Points, in no order, along strands that fork and pass close to each other.
(in the rows, 128 means zero)
Points whose rows are less than 190 apart are linked; no others are.
tid: [102 142 152 102 111 115 150 148 106  89 139 144 139 135 108 106 161  90
  98 140 164 113 142 109 123 126 144 110  91  76  82 146 156 118 107  79
 101 179 103 194 169 144 118 167 104 144 123 119 121 111  96 137 156 113
 135]
dilo: [119 120 158 136 173 127 152  97 108  83  91 151 111 145 115  89  99 141
 153 127 109 119  99 182 161 165 134 118 113 123 104 127 198 126 155 104
 157 127 120 135 163 101 131 143 119 112 143 108 112 141 106 132 161 150
 139]
saf: [140 130 118 124 174 140 124 138 141 145 104 106 117 124 160 108  78 105
 105 137 135  94 146 126 126 155 156 180 124 125  91 117 116 169 149 140
 130 112 162 105 135 140 148 196 104 131 107 135 130 135  79 114 153 135
 209]
dopo: [108 158 162 173 153 149  90 119 158 119  86 135 156 171 124  93 121 103
 167  82 138 131 189 147 171 107  86  61 118 134  76  62 132 122 153 147
  84  88 117 137 127  96 199 141 178  87 128 121 109 141 115 135 127 145
 129]
fegog: [111  90 140 128 138 122 125 130 107 110 132 129 165 157  91 130 147 180
 160 124 131 193 149 106 114 153 176 150 112  91 142 137 163 168 112 124
 170 155  32 168 120 126  96  92 108 135 110 126 137 117 118 126 149  85
  87]
Dolug: [141 147 113  82  74 104 187 136 178 130 126  63  77  90 187 121 107  80
  87 131 116  85  87 148  87 109 120 166 100 144 110 159 112 116 193 105
 100 141 182 130 146 122 142 150  96 135 125 127 119 138 144 118 126  98
 152]
pimav: [123 126 122 100  69 131 151 137 112 182 149 182 115 143 123 187 152  47
 107 123 131  98  94 142 141  97 116  72 172 111 122 180  69  45  55 114
 139 117 152 122 161 147 129 203 148 151 152  70 108  93 117  73 166 168
 101]
bev: [134  61 124 124 145 172  95  93 112 189 119  95  81 141 109 132 137 180
 138 132 130  92 105 117 206 159 139 142 145 149 117 125  96 135  75 159
 121 116 135 107 112 137 134  96 172 128 123 185 151 114  89 117  79 131
 117]
kemu: [129 142 114  86 137 118 135 117 113 125 124 111 103  98 142 168 100  99
 123 141 120  66 127  58  96 115 111 119 177 122 138 170  71 129  80 102
 140 132 131  87 173 144 106 161 136 133 114 133 128 132  62  90 194 139
 182]
tuli: [118 148 111 149 180 151 112 124 116 102 154 138 152 115 103 123 132 156
 118 153 169 119 141 106 149 133 129 149 112 130 134 100 137 167 102 117
 119 140  96 155  86 135 134 131 116 153 117 168 157 142 154 133  92 146
 160]
Givu: [168 182 164 151 131 148  90 126 176 106 114 110 144 140 109  96 136 141
 128  83 150 167 156 144 137 129  84 103 143 129 105  72 157 153 159 153
  97  85 124 136 103  96 176 128 170  99 113  93 124 159 144 153  56 135
 126]
par: [157  88 103  96  95 125 159 118 117 188 143 116 121 104  92 132 147 131
 116 120 142 108 105  83 153 145 138 122  84 113 109 151 116 116 121 180
 104 142 153 149 134 122 107 129 111 146 122 159 124  96 167 118  96  54
  80]
Fiki: [116  71 147 179 108 150 116 100  74 164 125 190 110 133 108 121 155 141
 109 111  84 185 102 152 116 175 138 110 132 121 130 140 152  79 120 169
 179 125 159 114 116 152  84  96 158 123 141 100 145 114 106 159 156 142
  71]
bagub: [129 166 104  92 123  81 163 134 104 115 167  86 181  97 109 131 139  88
 120 144 144 111 158  73  66 116 116 144 124 107 141 142  73 150 143 122
 126 154  89 121 128 164  75 122  83 141 123 145 151 129  99 136 178 110
 139]
Tugug: [157  85 133 184 111 145  58 187 144 164 141 109 160 144 111 171 172 195
 149 127 181 134 136  93 170 134 153 172 119 143 163 111  71 203 113 131
 126 122  71 155 115 136 152 103 139 106  87 193 171 145 156 110  40 126
 131]
nali: [141 156 104  96 129 108 154 127 129 168 159  84 198 133 119 132 129 128
 152 116 153 130 146  99  98 134 147 144 135  82 124 150  87 165 190 154
 113 156  93 144 108 163 104 110  85 140  98 140 135 105 136 116 139  85
 121]
mes: [117  97 162  88 145  78 133 120  93  78 110 100 135 121 112 144 172 170
 156 158 110 179 150 124  91 138 183 119 125 124 143 132 166 150  98 101
 136 133  48 119 124 143  94  89  72 109 133  81 108 157 109 118 138 100
  77]
mir: [151 103  97 150 108 144 128  87  81 212 127 168  92 141 135 127 135  85
 135  84  98 113 128 146 159 109 111  65 159 103 120 143  80  27  50 135
 104 127 141 105 115 161 107 135 153 141 147 121 112 111 111 138 152 182
 144]
ved: [115 119 157 131  87 143 133 164 128 116 126 178 111 160 159 158 144  49
 104 108 135  80 101 145 122  95 110 100 162 121 106 165  85  78 105 102
 155 128 154 138 210 134 158 216 143 151 152  81 123 106  84 119 174 157
 147]
tabuk: [119 173 133 133 195 159 122 116 139 111 108 107 147 152 122  85 109 105
 180 114 103  97 108 182 131 114 139 111 171 129 106 114 157 147 162 115
 119 130 144 133 151 126 127 136 142 122 134 125  98 167 143 127 144 132
 121]
sis: [142 135 122 113 112 152 132 124  81 144 164 150 155  98 102 166 144  95
  99 121 124 144 110 108 112 138 138 106 173  85 115 172 134 133 125 136
 147 130 135 133 108 137  86 123 144 150 127 109 120 139  83 118 137 102
  70]
guro: [ 90 178 112 125 163 173 116 138 145 135 125 126 140 125 127 104 107 139
  92 165 150  72 139 129 170 122 111 143 137 123 102  86 144 121  69 113
  97 147 149 149  87 144 161 139 129 184 104 152 129 113 143 122  96 151
 170]
Pimir: [141 153 101 103 110 119 132  91 115 131 147 148 157 132 162 143 131  82
 184 101 139  93 121 169 153  92  80  78 151 104 130 137 113 120 168 121
 106 139 137 156 119 110 169 119 113 131 152 124 123 135 141 143 143 120
 113]
Konub: [163 164  85  81  80  73 178  98 128  98 157 128 146  97 163 157 102  59
 141 126 123  89 117 175 120  98  78 108 138 114 171 181 114 135 165 110
 139 113 143 152 110 107 149 131 110 134 145 112 127 142 161 129 145 125
 105]
kamor: [154 133 123 117 123  81 177  95  89  99 113 201 114 138 147 114 111  87
 106 120 125 163 128 163 146 157 107 134 103 123 148 159 195  59 136 141
 161  92 185 100 120 129  99 159 129 108 134  62 105 111 133 159 195 125
 131]
tir: [109 133 148 129 122 144 127 107 131 213 125 165 154 174 116 113 144  85
 156  95 135 123 128 151 140  91 127  84 127  70  79 135  79  71 130 126
 104 152 139 143 181 174 118 139 125 129 153 126 134  90 122  95 166 112
 122]
Bapo: [ 98 140 171 113 163  95 148 177 140  90 152  91 145  90 111 122 148 151
 108 174 140 142 151  72  38  90 156 177 105 156 121  90 124 137 133  95
  78 165 107 128 174 160 122 116  99 149 144 119 122 102  98 125 161 115
 162]
goti: [126 126 115 191  93 128 135 109 104 108 165 143 106 131 165 122 167 134
 109 149  97 157  94 153 142 134  76 108 138 108 157 143 156  89 199 156
  99 131 161 138  73 137 137  73 131 114 131 158 136 122 176 166 100 145
 100]
Luku: [128 173 127  81  72 106 160 153 183 131 111  83 117  94 178 108 100  94
 101 112 147 112 127 129  55  93 112 176 104 122 131 148  77 135 194 117
 121 132 177 105 190 134 129 146 135 153 118 111 113 141 102 108 139 131
 182]
Kebi: [156 132 109 103 133 199 108 149 114 156 119 165 149 117 120 165 106 175
 129 115 135 137 100 139 157 155 147 126 164 131 134 102 144 145  94 151
 160  96 143 119  82 119 118 105 162 170  94 114 156 128 144 139  59 120
 133]
vitin: [ 85 139  84  86  89 150 144 122 146 194 125 113 125 137 136 145 134  91
 142 108 136 100 141 118 134  63  78  63 143 114 131 107  78  63  83 159
 118 123 144 116 170 145 167 109 146 164 138 128  93 135 162 111 142 151
 133]
kes: [158 165 115 208 152 102 128 153 134  85 161 126 124 116 141  80 149 142
 157 182 132 119 111 163 191 177 117 158  97 126 133 134 129 180 213 135
 121 148 118 141 113 132 150 129  56  97 129 182 141 105 179 135 105 167
 164]
pemu: [143 121 135 183 112 148 100 108 136 166 133 120 145 118 131 121 172 164
 155 116  97 165 111 128 113 160 154 129 113 100 115 129 117 136 188 173
 113 129 136 128 115 146 166  99 133 130  98 135 133 127 143 126  98  91
 105]
Gafid: [131  90 115 148 131 162 134  91  91 193 138 135  58 128 112 141 136 150
 128 149 107  89  74 148 199 164 138 130 137 128 106 144  94  92  91 157
 136 126 157 138  99 142 100 107 149 126 144 144 187  94  99 124 102 159
 125]
vufis: [157 102 127  89 106 179  84 149 110 150 119 149 136 124  85 200 111 167
 143  79 118 142  99 126 153 133 180 129 180 128 145 134 130 158  79 142
 177 101 119 148 109  83 106  99 190 151 111 106 139 145 105 126  65  86
  68]
bufek: [166 131 101 146 149 124 105 133 122 143 163 107 146 135 105 139 158 165
 149 140 164 101 155 105 168 140 146 151 130 111 141  96  92 170 144 146
  88 133  85 167  92 145 138 108 107 119 108 186 184 127 168 119  46 108
 145]
ziri: [138 118 136 152 168  82 126 173 152  83 168  95 133 125 122 100 131 132
 143 182 126 153 105 184  98 149 155 195  78 164 165 107  77 182 204 113
 111 131  58  79  79 140 123 134 100 121 139 177 150 153 182 156 144 124
 152]
zanis: [164 131 134 123 108 119 159  86  93 214 150 184 138 114 106 115 139  98
 134 103 119 109 106 169 165 150 144 100 122  66  77 165 100  71 139 137
 128 121 162 141 131 168  92 151 125 129 169  89 162 100 112  99 137 110
  94]
zoso: [118  97 147 169 164 152  74 131 141 178 124  88 135 155 109 144 146 195
 162 127 108 149 125 104 100 138 174 158 149 127 114 108 125 160 146 164
 114 123 122 125 140 144 141  94 168 109  96 149 144 139  92 101 121  93
 105]
koz: [179 176  75  84 145 153 155 114 142 159 104 141 144 110 139 142  79 142
 125 124 130 117 121 128 147 148 126 110 143 122 126 119 114 132 112 182
 164  91 161 103 100 109 135 148 128 173 103  97 141 133 156 124  92 128
 159]
vaka: [147 124 121 126  84 135 132 135  84 115 179 152 150  96 113 191 187 122
  97 120 141 141 111 118 115 124 154 118 176 101 161 137 146 129 137 134
  99 135 129 157  78 129 116  84 144 139 122 139 153 149 143 144  71 115
  64]
gelo: [112  63 151 215 141 166  55 183 167 138 107 151 195 152  74 123 152 209
 156 127 171 177 170  95 156 132 145 187 113 158 155 127 124 207  84  97
 158 111  50 155 119 134 157 110 137 124 104 178 171 164 160 116  55 144
 117]
zuv: [ 79 150 131 105 147 153 124 162 144 115 121 123 124 155 154 150 114  67
 158 120 118  54 100 159 111  85 101  98 198 126 112 129 106  96  98  98
 150 132 147 127 223 116 182 183 138 137 131  89 110 142 110  93 179 156
 142]
gud: [ 87 128 123 125 113 180  76 176 106 143 165 125 123 113  88 155 138 184
 123 144 129 145 110 118 155 153 169 156 125 124 143 129 109 165  67 112
 134 172 103 162 106 138 113  99 169 166  75 175 145 101  99 118 103  92
 121]
Dode: [107 128 149 105 142 107 125 130 106 108 125 161  95 143 115 104 163 101
  91 150 130 139 118  91 123 145 165  88 140  84  85 193 157 121  67  71
 115 181  70 152 158 138 114 163 125 135 166 138 142 101  67 105 178  98
  89]
famaz: [128 139 186 171 171 156  81 121 141 153  87 139 128 205  82  68 113 133
 168  82 117 113 179 136 156 138 130  94 126 127  51  67 152 108 124 131
 115  89 111 133 157  89 134 158 185  82 138 109 140 126  84 125 131 150
 131]
Kude: [128 131 127  83 158  99 139 135 103 109 144  86 154 106 120 173  92  99
 135 130 131  95 163  55  70 127 138 172 163 132 133 137  92 176 131 111
 157 145  90 109 156 153  83 131 121 125 113 146 145 129  55 127 187 139
 164]
kaped: [153  97 109 199 153 166  83 105 131 165 115 168 166 122 135  99 126 171
 158 120 137 168 169 108 165 204 124 136  90 125 131 116 100 198 155 205
 170 117 107 101 101 139 146 134 107 100 108 190 150 133 136 149 104 158
 153]
Bulu: [157 145 138 173  92 106 132 164 109  72 173 136 108  85 132 121 156 103
 115 141 117 112  95 158 158 199 120 162  99 110 129 136 144 164 215 130
  98 167 145 168 109 130 127 149  69 111 132 140 160  96 125 165  78 133
 143]
mulo: [125  58 153 174 104 181 105 110 115 144 112 195 115 178  87 122 151 191
 116 125 117 170  99 159 163 183 126 137 155 151 147 129 179 109  92 130
 189 124 138 143 128 109 122  90 184 120 146 137 190 110 101 162 112 160
  80]
pekad: [ 96  86 143 178 133 192 108 135 130  91 110 173 117 154  98 125 125 186
  94 161 130 152 105 136 178 184 120 158 140 160 124 133 193 138  79 105
 202 125 144 142 105 114 141 117 135 128 128 142 181 116 148 140  93 160
 112]
peve: [146 150  97  96 178 118 162 106 178 136 121  67 117 111 182 125  90 103
 133 151 139  74 127 159 143  88 130 156 106 170 135 110 121 175 145 121
 121 117 150 118  91 106 170 140  85 111 143 173 133 169 183 105 113 147
 146]
lim: [122 152 132  83 111  59 168 101  92 105  99 173 129 156 162 119 130  87
 142 101 146 150 138 176 160 138 111  78 108 101 147 148 178  70 120 110
 151 111 160 123 167 118 126 145 104  94 155  78  71 123 136 137 207 117
 110]
bozik: [167  87 161 228 106 106 111 117 132 108 147 138 143 133 115 116 219 160
 165 133 122 179 137 108 114 149 130 119 103 107 132 125 143 143 187 133
 127 130  90 127 134 124 177  78 143  94 115 127 131 141 145 166 106 121
 101]
nupu: [148 166 103 125  75 100 148 141 125  70 167 158 128 108 179 137 130  70
  64 155 130 108 126 135 136 122  83 130 119 114 147 114 172 102 151 117
  98 142 156 174  88 112 138 142 145 147 123 114 147 107 144 181 107 163
 160]
Tutis: [128 116 130 117 147 139 103 117  85 132 154 141 118 112 108 140 155 122
 118 135 111 138 106 104 109 161 176 116 166  84 107 172 136 154  98 108
 140 177  94 149 133 147  96 114 145 133 144 160 159 118  51 123 151 102
  81]
dide: [ 97 127 175 107 111 133 120 156 124 143 114 190 128 192 135 125 139  49
 117 112 153 111 108 138 123 107 122  97 151  96  87 165  88 108  82  78
 180 163  99 120 233 146 125 206 149 138 177  87 136  92  78  93 197 119
 121]
notab: [ 85 182 110 130 163 166 157 140 165 129 134 112 101 107 129 120 100 117
 118 121  98 150 128 113  66  78  96 106 159 144 149  96 146  81 150 119
 125 120 197  90 130 115  97  76 150 155 124  99  84 135 141 127 147 132
 136]
gidi: [131 163 123 101  82  96 163 128 146 116 127 121  90  68 140 180 130  93
 104 118 115  95 130  51  55  98  96 140 145 138 156 189  54  82 127 109
 135 122 181  58 197 135  98 166 141 133 129 111 120 130  77  78 166 150
 175]
dul: [131 118 109 142  91 157 104 120 141 164 111 122 104 113 143 170 116 141
 121 103  90 168 117 122 106 113 105 118 138 167 156  93 138  98 147 201
 131  87 178  87  89 124 118  71 168 128 123 102 116 132 153 147  84 104
  97]
kiruf: [159  74 155  89  83 138  92 149 119 159 113  93 123 106  96 199 145 171
 146  85 127 118 105  84 129 114 167 127 173 157 122 127 123 151  69 127
 114 128  80 134 119 106 134  88 168 115 130 160 126 148  86 113  77  65
  71]
vip: [121 115 174 136 160 142  95 116 143 140 109 146 139 204  66  66 105 168
 160  74 147 154 183  97 124 128 135  82 137 111  80  94 153 112  96 125
 129 102  87 153 161 100  86 123 175 136 119 109 128 119  78 138 128  94
 112]
Mam: [170 133  62 106 124 128 138  94 182 172 108  99 139  67 165 126  71 143
 133 107 141 151 164 113 117 101 107 134  84 157 163 111  93 166 144 184
 143  96 137  99  85  87 135  99 118 125 120 161 143 153 177 126  89  79
 133]
Nul: [ 79 160 158 109 170 126 117 160 140  93 108 106 140 157 129  94  96 103
 154 130 120  69 143 104  72  74 115 118 167 155 116 129 127 126  98  70
 147 162 118 104 229 123 126 164 132 120 137 106  95 154 107 108 183 141
 157]
zuvek: [132  96 135 129 112  88 130  96  71  52 122 171  85 148 150 152 136 106
 125 152 135  94 135 131 180 144 103 107 126 133 124 146 203 112  92  92
 141 140 107 171 124 113 148 159 101  96 175 133 131 120 114 169 151 179
 150]
pokin: [ 89 146 110 139 113 139 134 153 137  86 151 118 105 119 141 136 125 106
  66 163 108  70 119 117 136 104 102 146 153 124 113  80 163  89 111 103
  86 144 139 163  88 128 159 117 132 158 123 139 119 119 149 146  85 178
 173]
bine: [138 159  98 164 101 107 153  95 127 108 157 118  81 120 193 116 117 115
 113 146  92 130 111 205 158  84  49 109 130 137 160 141 120 119 185 121
  95 135 146 150  56 124 145  75 119  97 166 174 130 136 193 160 102 152
 121]
bobu: [ 93 106 173 111 166  70 126 155 152  85  90  75 130 174 142  81 140 157
 125 188 150 105 167 116 127 114 177 174  76 143  93 122 146 137 110  54
  75 148  64 160 174 153 153 150  71 125 105 105  93 111 129  96 142 102
 140]
zuf: [138 155 130 126 113  89 154 127 108  72 150 151 152 113 124 105 154 150
 100 140 155 182 115 150 126 157 130 138  82 110 156 128 198 154 167 139
 136 143 122 161  85 129 138 116  94 143 106  96 121 124 164 170 120 117
 130]
Nepip: [191 157  77 105 145 147 151 102 191 138  95 121 138 106 156 131  58 143
 121 108 127 134 154 134 135  91 111  98 134 170 159 113 126 154 125 180
 165  60 144  99  97  53 146 129 153 134 134 114 136 159 190 120  60 130
 128]
Mose: [143 161  92  87  94 136 171  96 148 182 104 131 112 129 121 132  98 113
 122 103 125 114 120 133 145  82  87  88 135 144 144 125 104  60  99 178
 139  79 178 112 134 103 135 127 156 180 109  74 109 123 178 120 119 140
 133]
tamag: [102 165 117 115 146 126 153 137 150 110 115 148 105 147 129 103 121  60
 127 100  97 152 111 161  70  79  76  91 164 127 162 144 132  51 150  99
 134 132 198  69 148 121  91 128 146 130 135  85  68 149 149 133 180 144
 131]
dabib: [110  99 113 141 129 141 144  97  96 151 115 167  78 121 112 106 130 114
 104 129 112 152 124 100 125 128  97  83 130 112 136 143 118  50  41 120
 121 144 136  85 138 171  75 148 140 153 145 128 103 103 102 148 195 154
 161]
Gobog: [132 170 104 104 109 116 147 139 139  83 154 174 147 122 151 119 109 116
  63 139 135 182 110 141 110 139  98 125 122 125 165 105 200 113 146 164
 145 117 172 128  83 121 116 119 149 159 101  90 120 108 158 171 131 133
 139]
Kogan: [ 94 114 168 152 161  90 101 203 126 100 138 102 179 150  98 147 138 188
 147 184 119 162 149 101  91 140 219 216  61 159 147 103 135 197 101 111
 141 160  59 135 127 133 148 128  96 148 103 130 132 108 151 115 136 117
 142]
gugid: [102 114 159 219 198 178 122  81 151 136  88 111 131 160 123  65 143 166
 147 123 119 130 144 128 159 127 135 128 123 142  89 111 159 138 157 155
 111 110 141 110 126 130 169 115 144 100 130 178 119 154 149 112 121 173
 129]
siv: [114 142 104  73  46  82 183 127 164 143 127 115  77  87 145 162 131  69
  93 131 122  67 108  86  86  82  72 112  94 132 140 196  72  73 102 124
 142 154 169  87 191 130 134 174 133 125 142 113 113 120 152  72 152 138
 138]
vizaf: [156 101 109  79  96 128 161  99  99 221 139 130 158 115  83 124 134  98
 112 104 154 106 126 103 163 149 141 112 101  78  82 188  72  96 114 162
 118 131 137 139 140 159  81 155 122 139 147 124 142  91 116  84 120  79
  75]
rapot: [137 114 146 134 147 149 135 134 100 124 132 174 111 125 109 129 106 108
 131 112 100 139  77 166 131 207 168 157 149 105 106 142 172 149 144 136
 180 123 128 134 121 121 125 155 129 128 121  88 167 123  82 142 147 124
 132]
Pofuf: [128  99 133 119 185 144 104  91 134 159  99  67 123 132 127 141 126 163
 169 118 105 120 158  88 103  90 142 127 172 151 116  95 122 148 130 161
  90 121 135  94 142 134 134 100 148  91 127 161 115 160  97  99 112 111
 110]
gadop: [107 143 120 173 172 178 115 121 161 136 100 104 103 132 113  92  93 139
 127  96  88 165 161 121 101  95 109 107 140 165 134  73 135  96 152 171
 117  73 194  77 102  91 120 110 169 123 136 104  87 157 149 153  95 139
 131]
bul: [147 150 127 128 161 111 136 132 173 112 171  68 104  81 172 102  96 120
 118 174 132 116 116 200 112  99 140 165  92 165 162  98  78 161 175 113
 102 121 101  89  65 115 130 115  84 115 157 178 165 157 193 125 111 137
 151]
Tov: [101 103  98 130 122 143 131 119 106 119 131 152  97  76 119 137 107 114
  90 150 121 141 144  93 131 160  92 129  77 142 144 129 118  97  72 139
 165 125 155  95 135 152  56 151 130 139 106 115 108  92 101 172 186 126
 170]
suvan: [128 104 132 140 138 156  90 160 121 139 128 103 105 102 162 173  99 140
  94 161 107  98 102 127 127 198 177 202 125 136 107 117 125 190 130 159
 145 145 155 131 128 144 147 174 117 111 108 149 161 119  95 124 107 132
 166]
puge: [ 96  79 142 204 127 203  68 175 165 128 103 145 151 151  90 125 137 222
 122 149 151 172 135 133 173 159 142 178 120 170 158 147 165 168  55  86
 189 144 106 160 126 125 158 117 130 140 111 176 169 141 171 118  88 157
 101]
panu: [ 96 149  77  70  52 118 168 137 141 164 153 115 130 107 164 154 153  52
 120 119 132  97 115 128  94  73  70  77 124 119 139 161  81  83 100 117
 129 156 150 113 166 139 166 139 114 137 143 118  94 125 164 105 142 136
 120]
Godi: [178 140 105 102  72 118 160 110 117 127 162 159 137 129 139 176 141 108
 102 109 145 141 123 116 146  91 103  93 175 112 160 131 163  98 131 163
  81  93 156 155  76 121 141  86 179 135 140 116 118 140 163 149  70 117
  79]
tugol: [138 147 129 130 113 132  98 113 137 152 100 130 142 152 167 141 122 102
 178  71 139 126 152 174 171  91  73  65 134 134  96  88 116 117 168 144
  97  90 133 154 129  84 224 123 135 113 147 108 117 124 136 159 123 123
 125]
nimet: [150 165 137 164 126 120 121 107 166 107 128 111 136 142 137  74 133 143
 151 100 135 171 148 175 113  77  97 111 136 131 148  89 128 149 188 135
  76 109 109 149  81 114 162  97 163 134 131 127 108 176 176 153 103 128
 122]
Gino: [ 97 130 144 186 210 171 124 103 151 110  71 117 116 141 122  57 125 148
 147 110 104 186 156 145 132 119 128 116  83 165 124 113 165 123 158 152
 140 106 164  87 117  97 112 105 132 109 134 147  69 159 153 125 138 142
 119]
rufo: [ 88 177 139  96 122 117 153 166 173 114 145  97 132  58 138 118 119 127
  92 140 143 134 129  77  33 102 105 161 120 139 123 106 106 125 164  90
 103 142 169 109 177 142 112 106 117 146 135 118 126 107  90 120 170 123
 176]
fim: [ 90 123 157 114 137  54 142 165 134  87 120  85 164 172 118  86 140 124
 105 179 171 100 168  91  62  85 159 168  96 133 119 120  93 131 150  75
  73 177  74 131 179 163  99 158  84 141 114 128 122  95 131 109 195 121
 163]
mik: [151  84 129 179 137 170  68  97 142 193  97 128 110 137 117 118 129 185
 141 123 143 126 146 120 198 189 136 144 116 127  96 105  83 148 133 175
 130  89 124 105 103 133 146 119 144  95 108 181 172 119 101 126  87 155
 140]
Bef: [112 126 145  88 127  95 131  93  97 106  96 143  91 147 157 113 147 120
 121 140 110 136 128 119 108 129 135  61 140 104 109 167 191 105  45  83
 123 148  93 130 176 119 117 139  89 117 166 102  91 134  90 104 176 124
  97]
remu: [170 142  88 178 169 133 112 122 145 165 132 124 182 117 166  86 112 155
 156 126 132 148 191 125 154 181 133 142 103 117 143 119  84 203 195 187
 126 128 108  92  77 135 152 128  81 103  98 201 132 108 172 111  92 118
 147]
vuser: [121 139 152  49 120  80 154 140 130  62 126 113 118 166 134 136 110 121
 133 116 139 124 164 113 104 115 139  98 148 112 142 140 169 111  94  86
 171  88 137 129 192  87  68 154 103  98 126  42  44 174  98 132 154 125
 119]
ranat: [118 150 125 141 196 118 128 124 152  81 110 107 141 134 155  86 102  94
 161 136 138 105 122 193 153 108 121 150 119 172 116 107 142 187 181  83
 101 139 115 136 108 116 160 157 107 123 131 170 117 169 161 143 160 168
 146]
Fisav: [115 113 146 136 138 150 100 100 129 191 114 149 130 174  83  87 136 131
 144 100 150 136 141 123 128 127 136  99 147  85  82 112 107  81  89 139
  87 132 108 137 145 166 103 124 172 146 122 129 126 107  88 118 158 106
 131]
Nugop: [164  50 132 132  49 159 116 134 112 192 106 129  88 118 102 152 148 160
  94 105 128 140  76  89 168 148 141 128  78 172 111 118 121  93 115 195
 118 146 149 129 103 118 135 110 141 140 105 157 119 101 159 138  69  83
 107]
fazuv: [131  77 145 107  94  98 137 112  96  56  97 123  60 130 186 141 150 122
  99 143 124 108 146 105 128 136 144 107 123 131 117 148 175 125  83  92
 112 126  99 150 147 118 127 151  91 119 161 102 102 145  81 149 135 137
 131]
muli: [172 178  88  87 127 109 178 101 175 109 115 113 105 103 194 138  68  81
 139 126 106 112 118 211 139  97  83 125 127 160 167 155 122 153 179  98
 144  99 140 136  86  82 161 127 115 122 127 122 131 162 189 117 122 138
 141]
Memod: [163  54 145  79 127 120 117 112 117 167  96  71 109 126 113 172 126 162
 143  89 130 110 131  31 118  90 154 126 158 190 124 113 126 152  87 137
  85 130 108 103 155 115 130  98 172 106 122 176 108 130  80 120 122  81
 106]
ves: [120 138 123  83 160 104 128 151 175 107 184  76 164  74 131 145  93 152
 108 166 143 106 109 154  62  98 156 184 126 171 158  70  95 145 141 112
 110 117  92  78  76 108 128 106 112 137 172 134 191 155 160 123  99 123
 151]
puva: [137  89 133 222 127 114 146  81 129  86 117 136 119 139 131  97 185 166
 140 146 124 173 126 138 156 127  85 108 118 132 163 136 165 133 192 132
 125 114 115 138 119 117 165  70 125  82 159 171 122 159 181 163 115 180
 111]
bot: [119 112 118 156 147 104 135  76  91  59 129 167 117 129 149 125 137 137
 136 159 138 122 130 159 183 114  89 116 118 151 156 116 198 144 142 115
 136 117 123 143  97 115 150 113 109  90 171 154 128 161 172 166 130 192
 145]
zoz: [146 152 134 135 114 100 156 136 131  79 122 168 108 142 143 124 120  57
  95 105 115 148 109 148  93 122 100 115 155 125 155 156 154  47 164 111
 166 102 192  83 161 115  70 189 145 125 122  50  84 124 120 132 191 142
 143]
zil: [134 107 167 158 168 167 110 117 127 107 110 134 164 167  81  74 125 199
 167 118 148 176 161 110 139 159 154 128 126 114 104 103 195 169 112 135
 146 113  80 154 121 104 125 114 130 131 113 114 131 136 119 128 109 100
 111]
tib: [113 115 110 146 115 155 122 125  99 151 118 153 113 108 133 149 112 113
 134  86  64 174 100 145  82 135 131 123 151 154 140 135 126  71 147 168
 164 110 203  78 100 153  68 111 154 130 121  81 122 121 134 133 146 116
  95]
Sut: [ 87 103 135 129  66 175  59 153 111 159 142 154 122 122  95 182 128 167
 122 148 102 150  75 135 131 153 176 122 141 145 138 151 107 133  77 143
 137 174 150 144  95 153 101  93 178 137 102 154 131 104  98 126 127 126
  78]
nulo: [133 135 105  83 124 120 145 153 112 205 160  96 180 115  97 149 141 119
 125 139 142 116 146  88 124 151 170 139 112  55  89 195  82 157 151 144
 123 153 104 153 138 165  68 127 105 117 111 157 139  65  85  87 136  65
  72]
bag: [103 112 137 137 175  65 108 184 134 107 159  87 186 123 106 143 127 156
 154 175 110 157 141 115  66 128 189 214  63 182 166  91  96 192 177 118
 124 153  62  87 108 144 120 123  91 126 127 151 127 130 153 129 176 113
 150]
kug: [ 97 142 177  87 116 106 148 147 158  62  95 118 107 146 129 117  95 129
 119 121 125 120 163  61  67  83 106 112 148 155 130 141 136 105 100  81
 153 125 136 102 249 106  78 154 120 133 158  64  58 157  90 115 162 132
 161]
Tosed: [103 140 160  94 153  98 141 152 117  85 101 123 158 189 114  93 128 123
 163 132 167 109 144 140 130 128 161 147 114 117  81 131 160 146 120  51
 107 177  64 199 178 127 152 159  81 144 114 112 127 108 113 105 158 108
 128]
Nar: [170 166  80 175 151 118 120 110 136 148 148 113 124 121 164  73 115 146
 163 139 115 102 137 164 201 179 110 128 104 118 121 136  94 168 189 171
 110 123 157 130  99 144 150 142  59  97 141 187 130  88 176 122  91 133
 155]
Tef: [135 109 158  89 109  71 156 148 109  63 125 110 140 113 122 152 165 153
 128 141 133 178 118 161 129 175 167 156  91 128 159 116 174 162 153 113
 141 107  77 146 108 129 135 111  77 109 125  76 113 152 144 149 107 128
 116]
voro: [131 124 104 156 133 138 140  94  73 176 125 185 103 155 120 147 118 120
 131 130 118  97 101 170 201 130 115  96 157 111 113 134 118  55  83 146
 128 104 160 155  90 136 131 133 157 146 141  89 149  95 126 143 122 196
 147]
Givum: [ 84 121 158 146 152 128  87 199 119 128 174 108 154 114  76 136 145 208
 137 175 133 147 125  86 110 133 185 206  99 150 152 112 123 168  70  99
 116 179  89 152 112 153 138 114 145 157  79 161 156  91 111 113 123 106
 125]
Bazuv: [124 130 133  82 119 100 126 173 124  96 176  84 159  58 130 208 119 127
  97 148 129  88 115 114  52 106 177 201 137 151 160  90  88 150 126 112
 117 147 105 113 111 125 125 114 111 146 141 135 179 146  99 136 121 121
 142]
fis: [134 135 117 144 114 154 126 127 100 110 141 132 111  86 145 160 110 115
 109 138 104 102  79 151 141 199 133 155 132 105 126 136 150 155 170 137
 142 131 153 140  94 147 138 145  95 118 109 135 158 121 122 151  93 117
 151]
tifu: [117 167 126  56  96  62 156 135 141  75  96 127 117 149 179 125 113  77
 130 101 154 138 178 171 129 111  91  97 104 128 165 124 158  91 118 100
 154  83 172 122 174  92 107 152 107  95 124  59  34 176 126 133 162 141
 133]

A fork is a point with three links. Follow the links from the first point to the second and name the forks in between, in order.
panu, vip: vizaf
kiruf, vaka: puva > Dode
dabib, suvan: fis
goti, Kude: puva > koz
bot, Kebi: puva

Follow the links from the first point to the second, and from the first to the third. Name the last point that the two ways share.
Kude, dilo, pokin: vip
dabib, ves, saf: fis
bul, mulo, Nepip: vip
Nugop, fazuv, tabuk: vizaf
rufo, Godi, fazuv: Dode
suvan, siv, Givum: peve

Name the points in between on the shortest way along the links from the first point to the second, in order.
zuf, kamor: Gobog > nupu > pokin > guro > tuli > bufek > Tugug > gelo > puge > pekad > mulo > Fiki > tib > dul > gadop > notab > tamag > zoz
mir, Tef: voro > Gafid > bev > mik > kaped > remu > Nar > kes > Bulu > fis > rapot > dilo > tabuk > ranat > peve > muli > Konub > Pimir > tugol > dopo > famaz > vip > zil > fegog > mes
puva, fim: bot > zuvek > fazuv > Bef > Dode > tid > Tosed > bobu
Bef, siv: fazuv > zuvek > bot > puva > bozik > pemu > zoso > Pofuf > Memod > kiruf > vufis > Kebi > koz > Mose > vitin > panu
Mose, bag: vitin > panu > siv > gidi > kemu > Kude > bagub > nali > nulo > vizaf > zanis > tir > Fisav > vip > famaz > dopo > tugol > Pimir > Konub > muli > peve > bul > ziri
Dolug, Godi: Luku > rufo > Bapo > fim > bobu > Tosed > tid > Dode > Tutis > sis > vaka
